The views of a scene show one set of named points, each view turned or mirrored, shifted and resized as a whole, with a little noise and some points left out.
In the rows, 128 means zero.

Scene 1
View 1
Puvon: [130 114 138 171  26 176 143  43 105  37  94   7 137 136  76 179 104  99
 114  94 141  84 164 218 107  55 202 171  78  99 109  47 140 212 181]
fet: [125 123 147 131  94 115 119 107  90 117  95  95 117 115  94 203 144 165
 147 149 136 138 174 130 152 134 144 165 110 115 101 116 106 158 119]
Sezak: [148 143  92 175 104 109 122 130 135 111 100  93 153 155  74 175  94 101
 130 105 132 133 147 124 100 114 150 166  88 148 130  68 156  76 166]
tusiz: [117 107 170 139  42 170 136  46  78  65  90  30 115 111  93 198 144 146
 130 127 143  96 177 204 140  87 188 165  98  89  89  91 105 243 140]
Pumi: [117 106 170 138  36 172 137  42  78  59  90  24 114 110  92 199 141 145
 131 128 143  97 179 208 143  81 190 169  96  84  89  88 105 246 143]
Lonu: [137 145 124 151 126 122 118 132 112 153  87 108 141 139  90 172 143 134
 133 120 127 125 150 129 108 142 153 132 103 138 107 111 127 110 126]
Kifin: [141 162 124 150 162 125 114 159 115 202  77 131 147 145  98 154 167 132
 128 113 118 116 139 117  88 167 152  96 108 152 100 132 127  83 110]
Ravu: [138 158 126 157 142 142 122 137 114 179  78 109 149 145  94 153 160 120
 120 104 119 102 139 142  82 146 168  99 102 145  99 118 129 107 123]
lin: [127 154 159 134 147 155 120 130  93 200  69 112 135 132 106 155 196 146
 126 119 117  97 146 151  93 161 172  82 115 132  79 151 104 144  93]
San: [145 148 102 172 112 121 122 129 130 128  94  92 154 155  79 166 111 103
 124 100 129 118 143 135  92 119 159 143  91 146 122  79 151  87 156]
susu: [139 131 110 158  95 106 120 119 118 104 101  92 139 137  81 191 105 129
 140 126 138 141 161 124 128 118 145 174  94 134 122  82 136 108 151]
Nes: [128 123 140 136  96 115 119 111  96 116  95  95 122 120  92 202 137 159
 147 144 136 139 171 126 149 134 144 166 107 119 105 112 111 148 124]
vifi: [125 131 151 124 121 112 114 125  87 152  89 117 116 113 101 199 164 178
 152 155 132 141 173 116 153 158 139 147 119 121  94 139  97 147  98]
mupep: [148 129  83 175  80  90 121 118 139  69 109  81 146 149  68 194  66 105
 137 115 142 149 158 116 124  99 140 202  83 139 142  47 159  81 182]
View 2
tusiz: [123  84 128 153 144 132 168 164 120 110 135 203 216 149 128 105 176 142
 161 144  88 146 134 120 116 170 125 117 139 142  79 142 129 107 122]
Nes: [147 118 122 134 103 117 163 138 119 111 114 145 157 128 122 126 166 140
 136 157 124 148 111 132 115 138 129 119 138 112 115 113 142 128 127]
Pumi: [122  85 129 153 143 132 170 165 120 108 132 203 216 149 127 105 177 142
 161 144  88 146 134 121 116 169 126 117 138 142  79 142 129 107 122]
fet: [147 117 120 135 104 117 164 144 120 112 114 149 165 129 117 122 169 141
 137 158 124 151 112 137 111 140 128 119 137 116 117 117 144 130 126]
Puvon: [104  77 142 161 164 143 165 135 116 102 149 205 194 145 174 114 165 138
 176 134  75 128 137  85 142 170 123 115 144 128  53 131 112  81 129]
Sezak: [136 120 134 135 119 124 154  95 110 109 127 126 109 112 177 147 144 132
 141 149 123 126 110  89 147 128 123 118 141  92  98  94 129 105 135]
vifi: [159 123 112 124  97 107 159 148 116 122 107 134 157 120 100 131 162 136
 119 163 139 156 109 144 100 136 125 120 131 122 133 123 154 143 123]
lin: [156 109 104 109 139 102 138 145  93 148 122 132 150  98 108 151 130 119
  92 154 144 144 126 110  94 146  98 111 112 153 126 152 161 138 118]
susu: [137 119 134 140 108 125 162 112 118 103 122 139 132 123 159 134 160 138
 148 153 119 137 110 109 137 132 130 120 145  94 101  97 131 112 135]
mupep: [129 123 145 148 106 132 166  92 122  91 125 136 114 126 186 135 162 141
 162 150 111 127 105  98 156 125 135 121 154  74  89  78 119  98 141]
Ravu: [147 112 115 114 138 108 139 119  93 139 128 124 124  97 141 158 126 119
 104 151 141 134 121  92 114 138 102 112 120 132 116 133 152 124 126]
Kifin: [159 124 109 106 124 101 137 116  92 141 120 105 111  90 131 163 122 118
  93 157 155 137 114 100 110 129 102 114 118 126 130 127 158 135 124]
San: [136 115 130 129 129 120 150 100 103 117 131 128 114 108 171 151 137 126
 131 148 126 126 115  86 140 133 115 117 135 104  99 106 134 107 133]
Lonu: [148 118 120 123 120 113 150 121 104 125 120 127 129 108 138 145 141 129
 118 154 136 138 114 108 119 134 115 116 129 117 117 119 146 125 128]
View 3
Pumi: [191 159 107  95 120 150  74 159 137 110 194 119 112 123 124 142 156 152
 110 129 175 126 108  84  62 172 154 127 182 100  75 200 150 100 130]
Nes: [153 141 111 117 131 181 109 112 127 106 162 128 136 132 140 140 139  96
 136 158 154 122 159 109  94 125 148 103 176 139 118 131 148 121 151]
Ravu: [109 126 128 140 122 166 175 125 123 106 110 133 127 123 151 112 136 116
 136 170  83 130 152 130 148 157 118 120 144 112 127 127 142 109 117]
Lonu: [123 128 124 134 130 173 144 117 122 105 129 132 136 135 146 126 133 100
 140 167 115 127 158 127 128 133 130 111 157 133 130 123 145 115 139]
Puvon: [161 129 140 119 137 117  51 195 132 107 177 123 124 160 118 138 144 162
 109 119 165 130  69 110  88 177 135 159 170 103  86 230 146  72 137]
fet: [160 146 107 112 125 184 111 110 128 107 167 126 133 127 139 142 142  99
 135 157 156 123 161 103  88 128 151  98 177 137 113 131 148 124 149]
mupep: [112  96 158 151 163 149  62 145 117  98 143 131 163 197 131 143 117  84
 144 147 160 127 119 149 125 104 128 134 169 169 147 155 142  89 180]
Kifin: [105 128 123 140 122 182 192 103 120 107 105 135 133 119 157 112 132  96
 144 183  80 129 179 131 152 139 121 105 144 125 137  98 144 121 123]
tusiz: [190 158 108  96 118 150  76 160 137 110 192 119 113 123 123 142 156 152
 109 128 173 125 108  85  63 174 153 127 180  99  75 201 150 100 130]
San: [103 106 148 149 145 153 121 140 120 103 120 132 147 163 143 125 124 103
 140 159 114 130 132 144 144 132 118 133 152 139 139 143 142  95 146]
Sezak: [104 103 151 150 151 151 106 141 117 101 125 132 151 172 141 130 120  96
 142 156 125 129 129 147 140 124 121 133 157 148 142 145 141  93 156]
susu: [126 117 135 136 145 165  96 128 121 101 147 129 148 162 138 138 126  93
 141 155 147 125 141 131 117 117 134 118 169 154 134 140 145 106 162]
View 4
Sezak: [134 117 117 126 106 130 141  96 135 137 102 128 143 121 125 127 146 130
 137 141 129 145 127 118 154 152 135 120 151  93 170  99 113 121 115]
mupep: [138  90 114 108 104 116 153  78 137 139  80 147 130 122 115 145 142 127
 135 140 130 132 125 104 156 159 143 109 160  84 201  96 101 109 116]
Pumi: [ 98  85  81  65 167  80 159 112 134 110 122 155  89 138 128 133 189 142
 121  97 108  67 174 127  67  85 139 154  81 114 156 123 102 105 178]
Lonu: [122 137  99 141 120 116 135 131 121 131 117 108 140 134 132  96 157 137
 139 122 113 123 132 129 154 144 142 157 127 105 128 115 115 113 124]
tusiz: [ 97  86  82  66 167  80 159 112 134 110 124 153  90 136 128 133 190 142
 121  99 108  67 175 127  67  86 139 152  81 114 155 124 102 108 178]
Puvon: [106  75 112  54 157 108 157  77 154 112 126 168 104 116 132 162 186 137
 114 122 128 106 178 127  54  83 121 110  97 113 190 106 110 134 171]
San: [130 127 117 131 112 132 136 107 133 133 114 121 148 120 133 117 153 133
 137 139 128 146 133 126 146 144 131 126 141 101 155 103 118 129 120]
vifi: [114 132  71 134 134  83 144 152 107 129 104 109 118 154 121  81 158 142
 144  98  98  79 131 121 160 144 161 188 115 102 112 130 103  84 135]
susu: [127 109 101 118 118 107 148 107 126 134  94 132 128 132 120 121 149 132
 138 126 119 116 131 113 153 149 146 138 140  94 165 108 104 105 124]
Kifin: [122 168 104 169 112 131 122 154 116 131 132  85 160 133 142  71 153 140
 147 126 112 140 127 141 171 152 139 168 126 109  97 120 126 124 114]
lin: [107 165  91 152 136 116 125 165 115 120 149  88 142 138 146  67 173 145
 141 110 103 114 145 151 137 122 137 187  97 122  81 130 127 122 138]
Ravu: [118 156 108 151 122 132 125 140 123 127 139  96 153 127 144  87 161 140
 140 128 117 140 138 143 145 135 131 157 117 114 109 117 127 132 125]
View 5
Lonu: [149 120 114 130 128 122 145 141 134 148 124 128 128 143 134 116 132 146
 148 124 126 128 113 119 129 144 145 138 123 132  97 121 131 110 122]
Pumi: [153 125 161 129 150 137 141 101 147 145 104 141 154 119 184 116 137 151
 110 147  83  78 103 155 187  86 136 132 135 163 135 143 128 142  93]
vifi: [179 117 126 147 137 101 136 140 143 156 125 133 145 151 120 115 125 146
 121 115 115 128 115 115 125 116 149 150 125 158 113 130 104 114 124]
Puvon: [120 123 150 112 144 156 150  96 131 134  86 138 137 105 211 114 150 144
 140 158  85  67  92 177 206 110 130 113 139 140 116 137 165 142  89]
lin: [144 137 128 124 133 139 152 141 159 150 162 127 134 141 126 128 120 164
 124 127 132 133 136  90 122 129 145 154 106 129 124 121 112 114 115]
Nes: [166 115 126 140 136 108 136 132 133 150 108 133 141 142 140 112 133 141
 134 123 110 116 105 133 142 123 144 137 132 153 104 131 123 118 119]
mupep: [146 102 103 133 125 109 138 133 103 140  67 130 120 136 160 103 151 122
 178 126 112 110  81 166 154 158 140 111 147 138  66 124 164 111 125]
tusiz: [152 125 159 129 151 137 142 102 147 145 104 141 153 117 184 116 137 152
 110 147  84  79 103 154 186  87 135 132 135 160 134 142 129 142  94]
Kifin: [141 129 106 125 123 127 151 153 141 148 148 124 121 149 116 122 124 154
 150 119 145 146 127  94 108 158 147 146 110 118  98 115 124 102 126]
fet: [173 114 130 144 138 105 135 132 138 153 109 135 144 143 138 112 132 143
 127 123 106 114 106 132 143 114 146 140 133 159 109 133 116 120 120]
View 6
tusiz: [175  36 129 121 146 145 141 152 126 157 113  73 161  74 119  85 148 113
  95 114 119  71 108  75 141  68 165 143 205  56 139 150 121 206  88]
vifi: [122 109  95  92 144 101 129  94 147 189 130  63 105  80 117 122 104  96
 129  93  67 139  94  88 148 117 172 121 137 130 131 151 150 114  53]
susu: [111 127 118 123 145  99 125 109 148 149 128  82  77 117 129  97 129 114
 122 117 114 118 138 119 145 129 212 120 141 145 136 159 136 164 128]
fet: [128  99 107 105 143 102 128 108 144 176 126  64 107  84 120 109 114 108
 118  97  90 121 105  97 146 107 187 128 150 119 135 155 146 146  77]
Ravu: [116 147 111 102 170 151 143  99 146 151 137 126  90 130 126 118 140  77
 147 150  82 141 122  86 147 152 134  95 142 157 118 139 116 106 100]
lin: [130 125 101  87 170 159 147  97 142 172 136 117 117 106 121 129 129  67
 148 138  59 145  95  63 147 138 107  97 148 137 115 134 122  85  58]
Nes: [125 106 108 108 142 100 128 106 145 171 127  66 101  91 121 108 116 108
 118 101  92 121 112 100 146 112 191 126 146 125 136 155 145 146  85]
San: [106 149 123 125 159 126 134 107 147 132 132 115  71 141 134  99 145 101
 135 146 116 123 149 113 144 150 185 105 142 161 128 149 120 151 144]
Lonu: [114 139 111 106 157 122 134  99 148 156 135  99  87 117 127 113 129  92
 138 129  90 136 123  98 148 141 167 107 139 152 127 149 131 123 102]
Kifin: [101 164 101  94 167 137 139  83 151 160 141 120  77 128 126 128 125  73
 157 142  67 158 116  90 150 163 137  89 124 174 116 140 127  82  86]
Sezak: [101 152 123 131 154 110 128 107 149 130 131 105  60 141 136  95 142 111
 131 137 125 119 154 125 145 148 206 109 137 164 132 154 125 163 156]

In a view up to two points have been moved. Name them for each view, in the order of its rows, or write -.
view 1 => Pumi
view 2 => susu
view 3 => Ravu, Sezak
view 4 => -
view 5 => Puvon, Nes
view 6 => tusiz

Scene 2
View 1
Riso: [146 136 133 115 128 104 112 135 147 164 128 144 148 117 164 137  92 135
 144 110  95 113 136 119 149 159 130 147 144 115 140  91 136 160 127]
rizub: [147 141 125 120  65 163 146 133 130 138 128 134 170 126 195 125  97 137
 113  92  48  72 122 140 180  91 115 176 178 114 158 119 135 202 118]
fulor: [167 128 134 118 180  91 123 156 135 154 128 150 123  76 131 146 111 127
 152 131 125 146 131  99 103 164 138 146 141  96 152  91 135 122 182]
Vok: [144 157 107 114  98 134 139 155 146 190 122 149 168 122 200 127  73 139
 133 109  69 126 159 146 176 130 120 167 147  90 145  94 150 164 139]
nad: [147 121 153 112 163  69  85 125 154 157 131 142 130 111 135 149 100 133
 159 112 124 118 122  96 126 198 143 126 132 132 132  81 129 146 119]
vuv: [165 124 138 122 126 133 140 141 121 119 132 138 140  90 147 137 124 128
 126 111  86  98 107 110 128 112 128 166 173 110 163 114 127 165 160]
gebif: [144 137 134 114 120 110 113 133 148 164 129 142 149 121 168 136  89 137
 141 106  90 108 134 122 157 155 130 148 146 117 139  92 137 166 122]
bazez: [156 144 119 115 154 103 127 160 145 180 123 152 139  94 159 139  91 133
 149 125 108 151 151 121 131 159 131 151 137  88 147  86 144 131 169]
Resak: [168 114 147 125 121 143 143 132 111  91 135 131 135  85 137 138 140 125
 118 106  81  75  86 101 123  93 128 169 187 121 172 126 119 177 156]
rurif: [171 122 139 120 167 110 135 152 123 127 130 142 124  71 126 144 125 124
 139 125 113 126 114  98 102 135 134 156 160 101 163 104 127 137 183]
Noko: [157 137 127 116 147 107 128 151 140 162 128 148 140  95 154 138  99 131
 142 119 103 133 138 116 130 149 132 153 146  99 150  94 137 142 161]
nopa: [161 114 154 121 142 109 116 126 126 112 135 134 130  95 130 143 127 127
 136 110 101  89  96  95 121 138 136 149 165 130 155 108 121 165 140]
vosa: [147 136 131 121  80 151 136 130 131 135 130 135 162 124 183 129 101 136
 118  95  57  73 116 132 172 104 118 169 173 120 153 115 132 197 117]
kobip: [147 143 122 116 117 119 126 144 143 168 126 146 153 114 176 133  90 135
 137 110  86 117 141 129 156 140 127 156 150 103 145  96 140 162 138]
View 2
bazez: [134 135 134 115 126 116 148 119 151 142 128 130 125 131 144 144 132 110
 140 120 111 132 125 118 110 133 138 121 141 132 130 154 123 129 109]
Noko: [135 134 135 117 129 120 141 119 155 141 131 130 124 128 141 139 130 108
 141 128 115 132 129 125 108 134 134 119 145 130 129 151 126 129 113]
rurif: [121 124 119 122 136 128 147 118 149 134 145 126 136 128 141 120 131 105
 132 140 123 127 146 142 110 128 122 113 157 145 126 155 126 131 113]
vuv: [138 132 127 120 135 136 129 120 166 135 141 127 118 117 132 121 126 106
 136 153 129 135 146 148 107 132 117 114 161 135 125 143 139 124 126]
rizub: [168 148 143 112 129 141 105 124 192 142 125 131  88 105 118 137 120 106
 146 161 129 149 133 143 103 142 123 118 158 115 126 127 155 115 142]
vosa: [160 140 145 120 135 139 105 123 186 141 131 132  96 109 121 127 119 105
 146 157 133 147 139 147 101 141 123 119 160 112 125 129 151 121 138]
Vok: [161 151 146 106 120 124 127 122 175 147 114 131  99 117 131 157 126 111
 148 134 114 143 116 119 107 140 139 122 140 119 129 139 139 118 126]
Riso: [143 134 150 127 134 118 124 120 163 145 132 134 116 128 137 134 124 105
 147 126 122 138 132 130 102 139 138 124 148 112 128 144 129 135 117]
nopa: [129 121 136 134 143 128 125 119 160 135 150 131 126 124 134 108 123 102
 139 144 133 134 154 152 103 134 122 117 163 124 124 145 132 137 120]
gebif: [146 135 151 125 133 119 122 122 166 144 130 134 113 126 135 134 123 106
 149 129 123 140 132 130 102 140 138 124 147 110 127 142 131 134 119]
nad: [125 119 156 143 142 106 129 118 147 142 143 136 134 140 144 120 123 102
 147 112 124 133 143 133  99 138 144 126 149 104 126 151 115 151 104]
View 3
Riso: [124 116 121 148 109 162 117 147 137  77 129 117 157 130 151 125 165 136
 102 127 114 164 106 108 114 125 147 127 146 140 111 161 119 122 169]
kobip: [116 113 137 140 116 146 116 140 136  80 130 111 152 120 148 119 169 127
 102 127 115 160 105 111 123 119 149 132 142 149 107 170 121 120 181]
Noko: [140 132 122 148 110 137 106 134 140  84 132 113 153 122 169 123 172 131
 104 137 122 160 116 114 118 122 146 126 136 128  96 180 118 129 167]
vuv: [139 108 130 144 120 114 128 142 126 132 137 120 144 120 172 102 149 107
 101 122 133 150 114 117 124 117 146 112 131 130  98 159 112 115 150]
nopa: [149 111 106 157 112 136 131 152 126 127 137 128 153 135 178 111 143 123
 100 122 129 157 112 111 113 129 140 104 137 118 104 144 109 119 130]
Resak: [142  96 127 145 123 103 141 147 116 161 141 126 141 124 177  92 134  97
  98 113 138 146 113 117 125 116 142 101 128 127 100 144 108 110 134]
fulor: [166 154 108 157 104 130  95 128 145  82 133 112 155 124 191 128 176 137
 105 148 127 161 128 116 111 125 144 121 133 106  85 190 114 139 154]
vosa: [ 96  75 147 133 126 136 145 155 119 125 134 122 145 123 135  99 143 105
  97 105 119 153  93 110 130 114 149 120 141 165 120 139 119 100 170]
rizub: [ 84  69 163 124 130 130 144 150 118 125 134 117 142 116 127  95 147  96
  96 102 119 149  90 112 137 108 152 130 139 177 119 146 122  94 185]
rurif: [167 139 112 155 112 112 109 132 135 117 137 118 150 123 195 114 159 120
 104 140 136 154 127 119 116 121 142 110 129 106  86 176 109 130 140]
bazez: [142 144 124 148 108 140  93 127 148  65 130 107 155 118 170 129 182 137
 106 145 119 162 119 116 117 122 148 133 137 128  92 193 120 134 178]
nad: [154 135  84 169  95 178 113 153 143  72 131 124 167 146 176 137 161 158
 103 137 115 171 112 103  97 141 140 111 149 107 108 155 113 136 138]
Vok: [ 96 107 157 126 120 143 110 134 139  69 127 105 148 110 132 117 177 120
 103 127 111 159 101 113 130 111 155 145 143 170 107 182 128 115 207]
View 4
kobip: [ 98 103  99 137 132 114  92 155 126 152 144 132 129 148 151 123 119  95
 115 135  97 103 113 129 105 115 117 127 145 142 131 146 112 131 113]
fulor: [135 116  95 128 116 102 121 168 122 190 152 124 146 149 140 128 147  95
  94 153  89 155 119 127 129 142 173 143 172 153 135 123 121 124  98]
Resak: [107 140 126  93 170 112 116 116 129 115 140 178 161 146 141 122 106  91
  92 110  96 169 122  81 108 139 130 135 119 167 121 144 123 118 111]
nopa: [122 136 117  97 143 116 125 129 123 153 144 145 150 132 145 113 114  99
  99 120  94 157 107 110 119 146 138 148 139 156 131 138 124 115 105]
Vok: [ 83  87  88 159 135 109  72 167 128 142 144 133 123 161 155 131 119  91
 121 143 100  82 119 130  96  97 104 109 144 140 128 150 105 144 118]
vuv: [108 127 113 112 154 111 108 133 128 133 142 161 152 150 144 125 116  91
  97 124  96 152 123  96 109 131 134 131 133 161 125 141 119 123 110]
rurif: [130 128 107 113 136 103 124 150 125 164 149 146 157 149 139 128 139  94
  88 140  90 174 125 104 124 146 169 140 155 163 130 126 124 121 101]
nad: [133 124 106 105 108 125 135 147 114 199 150 100 129 115 149 101 116 113
 110 132  93 123  85 154 131 149 138 165 161 136 143 140 125 108  98]
vosa: [ 80 119 116 116 164 122  90 122 128 108 138 160 135 142 153 116  89  95
 115 107 103 106 110 106  93 113  86 122 110 149 123 161 112 129 120]
Riso: [107 110 101 125 126 119 105 150 121 165 147 121 128 135 151 114 113 102
 115 132  97 106 101 139 112 126 119 138 147 140 135 146 117 124 108]
Noko: [117 110  97 133 125 108 106 161 124 169 147 128 137 149 146 126 133  96
 105 145  95 131 116 126 116 129 145 134 158 150 132 136 117 128 105]
rizub: [ 69 108 112 129 169 120  75 126 131  96 136 166 132 152 155 123  90  91
 118 110 104  94 118 103  85 100  78 111 108 149 120 163 108 136 125]
gebif: [104 110 103 127 129 120 102 146 123 159 145 123 125 135 152 113 109 101
 118 130  99 101 100 137 110 123 113 136 145 139 134 149 114 124 110]
bazez: [118 100  89 145 115 104 102 174 124 183 151 118 134 154 145 130 142  94
 105 155  93 125 118 135 119 126 152 130 169 146 134 131 114 132 105]

In a view up to two points have been moved. Name them for each view, in the order of its rows, or write -.
view 1 => fulor, vosa
view 2 => Noko
view 3 => nad
view 4 => nopa
